The views of a scene show one set of named points, each view turned or mirrored, shifted and resized as a whole, with a little noise and some points left out.
In the rows, 128 means zero.

Scene 1
View 1
Z_368: [151 128 130  68 111  97 148  67 115 154 129  97 153 163  74 166  71 118
  94 145 138 139 158 130 122 137]
Z_164: [154 100 122 100 118  93 141  98 150 161 124 101 149 107  89 164 100 140
 137 153 165 111 161 101  89 149]
Z_831: [143 152 147  81 111  99 137  82 132 172 141  90 161 165 109 134  61 110
  63 154 109 162 160 134 126 134]
Z_331: [148 107 140  99 121 105 176 100 113 136 139 107 139 117  99 168 100 139
 115 150 142 120 170 116 101 131]
Z_672: [144 139  97 127  75 104 160 106  99  98 184 108 138 131 138 153  49  90
 151 119 110 190 143 114  79 119]
Z_429: [152 138 141  75 126  61 189 113 106 135 109 109 130  96  63 196  78 148
 114 176 148 144 167  91  89 147]
Z_519: [153 153  94  77  91  57 138  88 125 139 127 101 145 130  62 182  38 108
 139 150 150 182 140  94  82 151]
Z_552: [152 125 138  78 125  73 154  98 136 164 111 100 147 114  71 176  86 145
 106 171 156 128 162 100  98 149]
Z_983: [140 112 152 131 122 109 177 135 130 142 150 105 139  88 148 143 106 143
 113 159 125 127 175 103  89 123]
Z_351: [158  74  99  88 106  97 166  74 110 120 129 114 136 119  53 200 104 137
 178 127 190  97 161 109  86 144]
Z_684: [146 117  99 131 101  71 154 133 140 130 141 108 135  67 116 172  76 127
 179 154 158 155 152  71  47 145]
Z_160: [150 142 114  95 107  70 143 106 139 153 130 100 148 114  92 166  61 120
 128 158 143 162 150  95  82 149]
Z_267: [139 217 149  87 106  50 156 133 127 157 138  90 149 121 129 136  17 105
  51 189  74 235 150  95  96 132]
Z_490: [148 123 133  93 115  90 159 102 126 147 132 103 144 119  96 165  82 133
 115 156 140 140 161 109  97 136]
Z_509: [162  60 104  71 112 111 145  46 122 146 120 108 147 150  33 195 114 138
 163 121 202  72 162 128 108 150]
Z_183: [147 117 140 101 119  96 192 114  98 121 142 109 131 105 100 176  91 140
 122 154 137 133 171 107  92 128]
Z_870: [143 140 139 106 111  94 161 115 127 146 147  98 146 117 125 148  71 124
 100 160 117 157 159 110  98 132]
Z_77: [145 162 132  77 110  68 153  97 122 155 128  96 149 134  84 163  48 118
  93 166 121 178 153 109 103 143]
Z_718: [146 127 141 101 118  88 195 121  95 116 141 111 129  99 103 176  86 140
 118 158 132 143 170 101  90 128]
Z_226: [144 129 140 110 116  88 188 125 105 122 144 110 132  96 117 167  84 136
 120 159 127 149 166  99  85 129]
Z_320: [149  80 148  80 132 120 144  68 143 178 117  98 158 147  78 159 120 149
  99 145 165  75 173 133 129 141]
View 2
Z_368: [132 123 118 112 111 130  95 179 131 129 139 125 119 114 132 103 162 136
 120 106 138 137  94 141 120 100]
Z_320: [124 127 127 114 102 124 123 192 153 130 129 120 110 119 127 114 160 152
 140 101 130 174 120 116 161 107]
Z_331: [143 125 120 140 113 115 105 172 143 129 126 126 127 104 133  96 114 136
 117  95 137 162 120 132 135  95]
Z_351: [148 124  98 116 131  80 120 177 153 153 135 115 152 100 139 121 132 138
 117 105  99 165 133 155 151  82]
Z_684: [162 109 135 149 111  95 116 140 142 142 113 110 165  49 132 124  67 124
 114 121 122 145 121 151 139  75]
Z_983: [147 117 133 167 103 119 101 158 152 122 114 134 120  87 117  89  84 130
 123 100 154 168 127 119 137  95]
Z_160: [146 114 141 128 103 123 106 156 128 130 123 111 145  74 138 117 109 129
 117 116 134 132  96 144 126  86]
Z_267: [147 117 166 145  85 172  74 142  92 101 120 120 129  67 144  89  85 119
 102 106 181 100  57 138  84  99]
Z_490: [144 122 130 134 106 122 105 166 135 129 125 121 131  92 134 105 114 134
 117 105 139 147 107 136 130  95]
Z_870: [143 116 139 146 101 132  92 159 132 119 123 128 124  86 126  94 105 127
 117 107 155 142 102 131 117  95]
Z_718: [153 127 121 149 115 114  99 165 134 128 123 127 139  98 145  89  88 131
 100  89 142 156 115 140 122  89]
Z_183: [150 123 122 148 114 112 100 164 138 129 123 128 135  93 136  92  94 130
 107  96 142 156 117 138 126  91]
Z_77: [144 122 142 124 101 143  95 162 113 122 128 114 135  86 145 105 120 131
 109 104 146 124  80 143 109  96]
Z_164: [140 119 133 127 103 111 123 169 148 136 122 113 135  84 131 121 119 142
 131 111 125 159 120 132 151  93]
Z_226: [156 126 124 154 114 116  95 160 132 124 122 127 139  90 142  87  81 127
 100  91 145 151 113 140 117  88]
Z_831: [128 115 141 125  93 154  85 169 123 114 130 129 107 100 122  98 149 130
 125 112 163 128  81 127 110 106]
Z_509: [134 126  99  98 126  87 125 192 158 154 141 114 139 115 136 128 170 148
 129 109  95 168 127 147 159  90]
View 3
Z_831: [106 189 120 141 114 157 148  95 172 135 167  94 133 153 122 105 126 110
 107 108 112 154  38 117 136 127]
Z_718: [113 129 121 162 111 134 145 112 138 121 133 126 129 113 125  82 128 124
 112 117 116 169 104 118 141 124]
Z_351: [109 106 159 126  89 137 152 106 108 127 119 113  78  95 114 127 158 127
  77 127 145 164 101  99 140 139]
Z_870: [109 163 112 159 118 147 144 104 147 122 157 109 129 128 127  81 124 119
  99 117 105 167  74 115 148 119]
Z_368: [108 159 144 128 101 142 150  97 157 144 143 100 114 140 116 131 137 115
 103 106 132 151  51 113 131 139]
Z_490: [108 149 127 146 111 152 148 103 142 118 147 111 118 120 124  97 138 117
  97 123 120 163  80 111 140 127]
Z_519: [ 95 157 126 124 115 148 127  85 143 111 138 122 128 113 145 141 108 120
  66 115 116 194  79  93 148 145]
Z_183: [112 129 127 160 108 134 149 113 134 125 133 121 121 116 119  83 135 125
 111 120 120 164 100 119 141 124]
Z_552: [104 142 135 130 116 172 149 105 152 102 147 119 122 115 133 107 150 110
  98 129 129 156  87 109 127 134]
Z_684: [103 133 112 154 119 152 136 104 103  90 144 127 108  81 142  84 127 129
  52 137 103 199 117  93 164 120]
Z_267: [ 97 200  80 164 144 156 125  87 187 104 167 128 185 146 154  86  78 110
 106 104  81 189  62 114 147 126]
Z_509: [111 115 175 106  85 151 161 102 117 135 126  98  68 105 106 146 177 120
  77 128 159 145  77 102 128 146]
Z_164: [108 140 138 135 108 167 155 105 126 108 153 105  96 104 123  97 160 115
  78 134 126 158  86 105 141 125]
Z_983: [116 144 113 177 115 146 157 119 129 122 159 107 111 116 117  48 145 123
 102 128 104 159  92 121 151 104]
Z_672: [107 164 108 169 104 101 133  97 117 154 142 103 113 126 121  98  90 142
  71  98  95 199  71 104 173 119]
Z_429: [104 123 129 142 118 155 141 107 151  99 128 138 139 107 137 103 135 115
 111 125 127 167 111 111 129 139]
Z_226: [111 137 117 165 112 135 145 112 135 121 139 123 124 115 125  74 125 125
 105 119 110 171  99 116 146 119]
Z_320: [114 150 152 131  98 171 168 109 146 131 159  88  92 129 105 102 179 107
 104 129 140 127  57 119 125 127]
View 4
Z_351: [ 98 157 129 114 135 149  60 124 141  98 133  98 112  99 113 172 105 142
 159 101  80 132 125  86 100 150]
Z_226: [118 154 104 155 105 136  99 114 124 131 163  77 151 155 134 160  90 154
 160 118 104 119 142 110 121 126]
Z_160: [140 149  96 142 109 142  99 134 151 123 143  96 148 135 126 144  93 133
 146 108  81 100 147 114 141 117]
Z_183: [112 157 112 149 112 132  91 115 119 124 165  81 146 146 130 161  98 153
 159 119 108 126 132 102 114 130]
Z_267: [174 141  65 179  91 113 133 143 136 148 175  85 199 189 153 119 105 137
 136 115 107  68 158 133 178  92]
Z_368: [128 147 105 132 140 118 104 145 132 119 145 119 154 117 128 128 147 116
 150 119 109 111 118  83 129 117]
Z_552: [146 158  96 137 109 127  87 127 140 108 157 107 144 116 106 147  89 131
 135 120 102 121 119 105 132 119]
Z_684: [122 153 102 142  92 171  87 116 159 126 138  70 129 144 126 173  51 154
 158  99  57 106 166 130 126 134]
Z_718: [116 155 108 154 109 130  89 115 120 124 170  77 152 152 133 163  95 156
 156 118 108 123 136 106 119 131]
Z_831: [147 144  88 150 122 116 136 143 132 142 152 116 168 138 131 113 139 107
 149 133 117 106 129  98 142  95]
Z_519: [142 144  98 134 120 139  79 150 158 109 136 101 155 133 137 145 112 136
 139  83  70  79 149 111 153 127]
Z_429: [139 159 100 145 106 121  65 120 127  99 173  90 155 133 116 161  84 157
 134 107 107 115 127 110 136 132]
Z_164: [128 157 103 130 112 148  98 121 147 120 140 104 125 107 105 152  82 126
 153 125  87 131 129 105 115 121]
Z_509: [103 158 129 100 147 141  65 134 145  92 124 122 108  72 100 158 122 120
 152 109  88 140 106  72 100 143]
Z_490: [129 153 100 143 115 134 101 126 135 125 153  98 146 132 122 148 101 135
 152 122 101 118 132 104 125 120]
Z_672: [ 97 137 113 151 124 152 121 137 139 154 134  71 155 175 173 148 133 144
 180  99  75  91 173 103 126 127]
Z_331: [116 156 109 142 118 132 100 117 124 125 157  94 139 131 121 154 103 138
 159 128 110 132 124  96 111 126]
Z_870: [133 149  94 155 107 133 121 125 130 141 157  91 157 153 133 140 103 133
 157 128 106 114 142 110 130 110]
Z_77: [153 145  89 148 114 119 101 141 138 121 158 103 168 143 132 132 116 132
 137 109  99  91 137 110 153 109]
Z_320: [127 160 105 124 133 127 106 123 131 117 144 128 125  86  92 139 113 105
 151 147 119 151  98  81 103 114]
View 5
Z_160: [142 106 127 138 119 155 137 174 147 185  86 138 126  99  93 170 160 148
  99 136 112 120 122 135 143 129]
Z_672: [159 144 130  86  94 157  89 151 139 185  98 151  81 100 135 209 152 130
 116 113 130 124 137 111 155 164]
Z_831: [127  90 144 116 133 152 137 107 149 145  93 112 125 116  69 182 119 149
  81 142 110 125 152  87 159 136]
Z_519: [139 110 125 137 123 155 129 191 137 180  73 149 126  79  92 193 170 165
  74 121 127 137 142 144 139 137]
Z_368: [117 104 135 129 153 138 115 121 125 167 115 129 134 127  88 172 130 162
  65 135 131 149 146 114 135 136]
Z_331: [136 103 140 130 146 134 115 140 139 192 122 119 126 133 116 149 138 138
 105 142 117 124  95 127 127 141]
Z_77: [140  88 145 126 138 150 138 160 151 164  73 120 125  89  80 185 142 152
  80 130 116 122 135 118 150 142]
Z_267: [170  71 160 110 118 166 154 171 188 148  35 102 105  60  69 211 135 135
  94 124 102  87 137  97 179 158]
Z_983: [153 106 142 120 120 145 124 138 157 195 118 111 110 137 120 144 134 114
 144 149  97  95  78 114 142 140]
Z_509: [ 96 129 110 165 159 126 105 146  92 207 152 158 158 155 111 131 160 176
  69 144 138 175 117 160  95 111]
Z_870: [152  95 147 117 127 152 131 149 161 176  87 114 113 106  98 174 137 131
 110 137 106 106 112 111 151 146]
Z_429: [147  80 151 151 164 130 132 187 149 198  88 113 138 100 108 154 149 147
  86 133 120 121  84 149 123 150]
Z_164: [127 111 120 154 127 147 134 157 134 197 119 139 137 134  99 136 158 148
 110 153 107 128 104 139 124 112]
Z_490: [138 100 136 134 136 144 127 154 144 184 104 125 126 119 101 159 144 144
 101 139 112 123 109 126 137 136]
Z_552: [129  86 137 156 149 143 143 163 144 185  98 120 144 118  88 146 150 154
  87 147 111 126 104 137 129 124]

In a view up to two points have been moved. Name them for each view, in the order of its rows, or write none.
view 1 | Z_368, Z_684
view 2 | Z_183, Z_226
view 3 | Z_320
view 4 | none
view 5 | Z_267, Z_870

Scene 2
View 1
Z_105: [136 163 143 123 144 115 152 103 125 113 124 151 145 124 130 141 135 133
 145 133 117 107 122 120 118 138]
Z_810: [131 168 142 150 133 139 151  96 119  80 132 161 147 125  99 153 159 138
 170 143  98 127 119 120 110 147]
Z_101: [144 184 132 114 154 127 178 107 135  68 119 182 157 130 106 161 156 130
 161 125  97  98 113  91 142 144]
Z_222: [125 130 137 137 131 120 119 133 154 142 115 109 144 124 158 111  80 121
 101 110 155 124 134 106 137 153]
Z_766: [130 178 155 139 142 125 149  78  99 107 142 161 133 114 111 155 170 137
 173 162  88 109 121 145  90 136]
Z_14: [111 144 162 129 129 123 139 143 143 126 103 134 132 126 142 119  99 122
 111 140 144 138 148 105 161 133]
Z_118: [138 163 137 143 140 120 125  80 114 128 148 132 142 108 131 141 144 132
 152 138 104  99 116 143  76 156]
Z_415: [118 170 159 128 137 133 162 127 134  84 111 170 137 128 111 147 141 128
 146 150 112 127 138  99 160 132]
Z_217: [136 143 135 131 136 112 138 100 126 131 129 129 146 129 142 128 115 134
 137 119 134 114 117 128 104 144]
Z_778: [137 181 138 137 145 140 140 108 143  85 134 153 149 101 116 156 150 118
 143 135  86  96 127 101 127 164]
Z_775: [121 145 146 154 127 134 120 116 140 121 128 123 138 117 136 127 111 125
 126 132 127 128 134 120 118 152]
Z_545: [130 151 142 136 137 119 128 107 132 132 129 127 141 117 142 129 116 126
 126 130 128 112 127 123 112 150]
Z_275: [153 145 120 123 148  98 124  87 128 157 145 110 151 115 165 125 107 128
 122 106 133  82 107 135  76 159]
Z_130: [125 150 145 147 129 133 135 113 131 110 125 138 142 124 124 133 124 131
 141 134 123 130 130 119 120 146]
Z_830: [126 144 148 139 131 117 130 102 123 137 128 125 137 121 141 125 117 131
 134 135 132 122 127 136 106 144]
Z_940: [122 151 154 136 133 121 128 118 134 134 122 128 134 115 143 127 114 125
 123 141 129 121 137 124 128 143]
Z_893: [140 179 133 129 145 131 174  98 123  68 125 179 155 133  96 160 165 139
 173 131  96 112 111 105 122 140]
Z_281: [118 172 158 142 133 142 146 123 137  87 119 158 137 115 110 149 143 124
 145 152 101 125 140 104 146 143]
Z_791: [125 152 146 131 135 124 142 123 139 115 115 139 144 126 134 131 115 125
 128 130 130 122 133 107 140 142]
Z_931: [133 151 147 110 149  99 126 118 140 164 124 114 136 107 175 120  95 115
  97 124 139  87 134 120 128 150]
Z_844: [143 172 135 110 153 114 139 122 156 122 123 134 150 102 152 141 115 110
 108 117 116  75 130  92 144 160]
Z_816: [137 155 133 131 142 121 127 116 149 127 128 122 150 111 148 129 110 118
 116 117 125 100 127 109 124 162]
Z_930: [128 162 156 111 145 105 153 113 125 136 117 146 134 119 146 135 122 125
 130 143 126 101 131 121 135 130]
Z_328: [125 169 153 140 135 129 154  96 110  94 128 163 139 125 107 148 156 139
 168 153 103 124 124 128 111 134]
View 2
Z_105: [132 135 128 139 121 114 123 129 133 130 130 146 131 138 139 135 114 135
 131 148 124 131 132 121 104 140]
Z_275: [ 97 111 139 155 133 139 103 140 118 109  97 143 117  82 120 152 123 135
 148 133 114 133 121 141 137 152]
Z_810: [135 151 133 126 104 119 144 135 146 137 133 126 137 137 143 150  96 120
 114 163 128 133 134 121  96 129]
Z_940: [128 130 136 133 135 127 115 124 140 105 125 160 110 131 134 117 131 132
 135 138 133 140 129 124 129 133]
Z_791: [132 131 126 137 131 126 115 114 138 115 132 150 125 141 132 115 130 141
 134 139 123 142 129 126 121 126]
Z_766: [129 147 144 126 106 105 142 156 141 133 125 142 120 126 146 163  95 110
 119 168 138 119 136 112  87 155]
Z_328: [136 149 134 129 112 109 140 138 143 133 129 141 130 141 148 145  99 122
 121 161 135 128 139 116  94 139]
Z_930: [130 125 129 144 133 112 108 129 126 120 129 166 116 137 136 125 131 138
 140 140 125 128 128 117 110 152]
Z_130: [130 138 132 129 124 127 126 123 145 115 126 144 123 133 138 126 115 129
 127 146 130 142 134 127 123 123]
Z_545: [121 127 137 137 131 131 116 126 137 110 120 149 115 120 130 129 125 131
 135 139 127 138 128 130 128 136]
Z_222: [120 118 128 142 149 144 100 104 136  94 117 157 114 123 123  99 143 147
 147 121 121 155 126 139 155 114]
Z_118: [115 132 148 131 116 130 129 150 138 116 113 138 113 100 135 160 106 114
 127 154 131 128 127 128 116 151]
Z_281: [147 145 132 125 112 122 131 119 151 125 153 143 122 155 140 121 124 126
 113 156 129 136 126 115 100 127]
Z_844: [127 113 129 152 120 139  97 113 127 117 150 143 117 126 114 125 155 143
 130 138 102 133 102 128 112 146]
Z_893: [140 149 121 138 100 113 138 127 136 154 142 121 152 147 141 151  98 133
 115 165 114 129 132 120  79 135]
Z_217: [117 127 132 142 133 128 117 130 129 116 108 147 126 114 133 136 114 137
 141 137 124 138 134 133 130 135]
Z_778: [137 136 137 133 101 136 127 124 145 130 156 124 125 131 126 143 128 125
 109 161 114 131 110 123  94 137]
Z_14: [140 131 124 134 140 123 113 105 143 107 137 164 118 156 137  94 138 144
 137 134 128 146 132 121 129 119]
Z_415: [151 144 121 131 118 111 129 114 146 133 154 149 133 168 142 116 125 137
 120 153 124 136 132 113  94 127]
Z_830: [118 131 137 133 135 127 120 132 137 106 110 155 114 119 137 129 116 130
 139 140 134 138 136 129 132 134]
View 3
Z_830: [ 87 122 139 123 108 107 108 133 141  83 163 111 124 135 103 139 134 123
 159 134 141 126 105 118 114 132]
Z_130: [ 99 114 130 126 111 113 110 131 129  98 148 119 110 142  95 156 128 131
 136 131 139 143 115 123 134 125]
Z_118: [ 92 110 132 118 106 116  87 123 118  66 175  85 144 117 116 139 127 128
 132 154 119 151 106 114 124 169]
Z_217: [102 126 137 124 110 123 110 131 145  87 158  95 120 137 117 139 134 124
 155 150 129 125 102 113 113 123]
Z_775: [ 86 122 120 127 103 106 109 137 143  90 157 114 107 139  88 160 125 124
 148 128 153 122 120 122 129 127]
Z_930: [ 82 128 138 115  99 119 114 110 123 103 148 116 138 137 131 139 167 153
 140 133 147 120 110 112 121 100]
Z_931: [ 62 152 116 120  80 117 108 124 157  81 167  87 136 131 128 142 164 134
 169 145 170  70 115 102 109 101]
Z_14: [ 79 133 126 122 102 105 130 132 144 115 136 143 101 155  95 161 156 142
 156 109 173 102 121 122 128  76]
Z_101: [136 109 123 117 112 156 108  98  92 125 119 102 118 137 140 172 146 167
  82 163 118 175 132 114 165 101]
Z_766: [100  90 149 113 118 112  88 106  81  86 161 115 154 120 122 134 138 151
 103 137 109 190 106 124 135 166]
Z_281: [ 98 102 119 121 110 112 108 119  95 117 133 143 111 142  94 179 138 155
 100 115 151 164 136 133 162 118]
Z_545: [ 87 126 125 122 101 115 106 128 140  85 160 100 121 135 110 148 137 127
 149 140 143 119 115 116 122 125]
Z_893: [140  98 135 118 122 147 104 103  91 118 126 108 121 135 129 162 135 157
  86 158 106 193 122 121 159 122]
Z_105: [106 113 136 118 110 128 111 115 113 104 142 114 128 138 124 149 146 149
 124 143 129 150 113 116 133 117]
Z_415: [107 110 128 118 111 123 117 113  99 128 123 143 111 147 111 170 151 165
 106 119 148 157 130 126 155  93]
Z_816: [ 89 137 106 126  91 128  99 130 149  82 160  79 113 130 112 163 133 121
 147 157 148 104 123 109 131 124]
Z_791: [ 96 126 123 123 104 121 117 126 137 107 141 117 108 144 107 162 143 139
 140 133 152 124 121 120 135 100]
Z_940: [ 78 126 126 120  99 107 111 128 137  93 157 120 120 138 102 151 145 135
 150 124 156 116 117 120 124 116]
Z_222: [ 81 147 112 129  96 113 122 144 178  93 153 106  94 150  95 161 135 115
 179 133 171  74 119 114 116  91]
View 4
Z_791: [107 119 105 160 125 124 148 150 134 143 120 113  95 121 143 126 131 137
 109 104 151 156 125 121 127 112]
Z_766: [153 122 161 133 135 115 127 178  94 167 144  83 122 120 148 125 118 124
 152 150 122 161 132 173 152  97]
Z_101: [166 112 140 154 143 126 103 163 137 192  88  99  91 102 174  95 143 136
  98 146 139 149 135 141 138  75]
Z_940: [100 123 101 153 120 121 155 155 124 134 134 110 105 129 131 142 118 136
 125 101 147 164 129 131 129 123]
Z_14: [ 89 115  95 163 116 139 165 146 135 130 127 121  93 128 140 133 130 136
  96  94 168 170 120  95 108 135]
Z_778: [134 125 113 151 136 103 107 168 141 197 103 105  99 110 160 139 129 133
 131 133 152 157 132 158 142  86]
Z_281: [124 115 135 155 132 125 125 158 134 187 121 107 102 114 167 138 135 123
 116 133 171 168 114 128 120 109]
Z_118: [124 130 124 139 133  96 135 168 107 148 143  96 125 127 130 138 112 133
 164 121 115 149 136 181 161  92]
Z_830: [100 123 114 152 126 113 159 155 115 122 143 109 115 132 126 133 117 134
 137 100 130 152 128 143 139 114]
Z_844: [121 134  57 148 117 116 126 167 149 161  91 108  79 120 134 135 121 156
 103 100 139 163 157 139 142 100]
Z_130: [107 119 125 162 134 112 144 148 126 146 133 114 112 123 146 132 126 128
 131 111 148 152 116 136 130 107]
Z_545: [105 128 100 152 124 110 150 156 123 133 130 110 105 129 130 135 118 138
 132 100 134 153 132 143 140 108]
Z_893: [162 110 163 155 149 118 108 161 126 187 107 101 106 105 175  96 141 127
 114 151 135 141 124 148 140  74]
Z_930: [128 121 105 140 116 138 150 168 114 135 125  94  94 127 131 121 119 143
 107 113 133 172 143 130 133 121]
Z_816: [102 133  73 155 125 100 140 154 140 140 112 118  99 126 127 138 119 147
 130  91 131 148 141 149 145  98]
Z_775: [ 89 125 103 161 129 105 151 146 130 139 136 121 111 127 136 145 124 132
 136  97 149 151 118 136 132 112]
Z_275: [111 139  74 143 123  94 152 160 116 106 125 108 110 135 104 123 105 155
 144  87  88 137 159 173 168  91]
Z_328: [141 113 166 148 138 121 129 164 107 169 138  95 117 117 158 119 128 120
 134 144 141 156 116 149 136 100]
Z_415: [132 109 141 158 132 140 130 158 134 178 115 107  94 111 168 121 140 127
  97 135 169 168 117 113 115 114]
Z_810: [139 115 163 156 147 108 120 158 117 181 131 104 119 112 166 121 133 121
 138 143 143 144 113 152 138  86]
Z_931: [ 99 136  53 142 104 123 163 165 126 113 120 105  88 136 107 141 107 156
 115  82 125 170 160 137 140 126]

In a view up to two points have been moved. Name them for each view, in the order of its rows, or write none.
view 1 | Z_105, Z_816
view 2 | Z_14
view 3 | Z_281
view 4 | Z_766
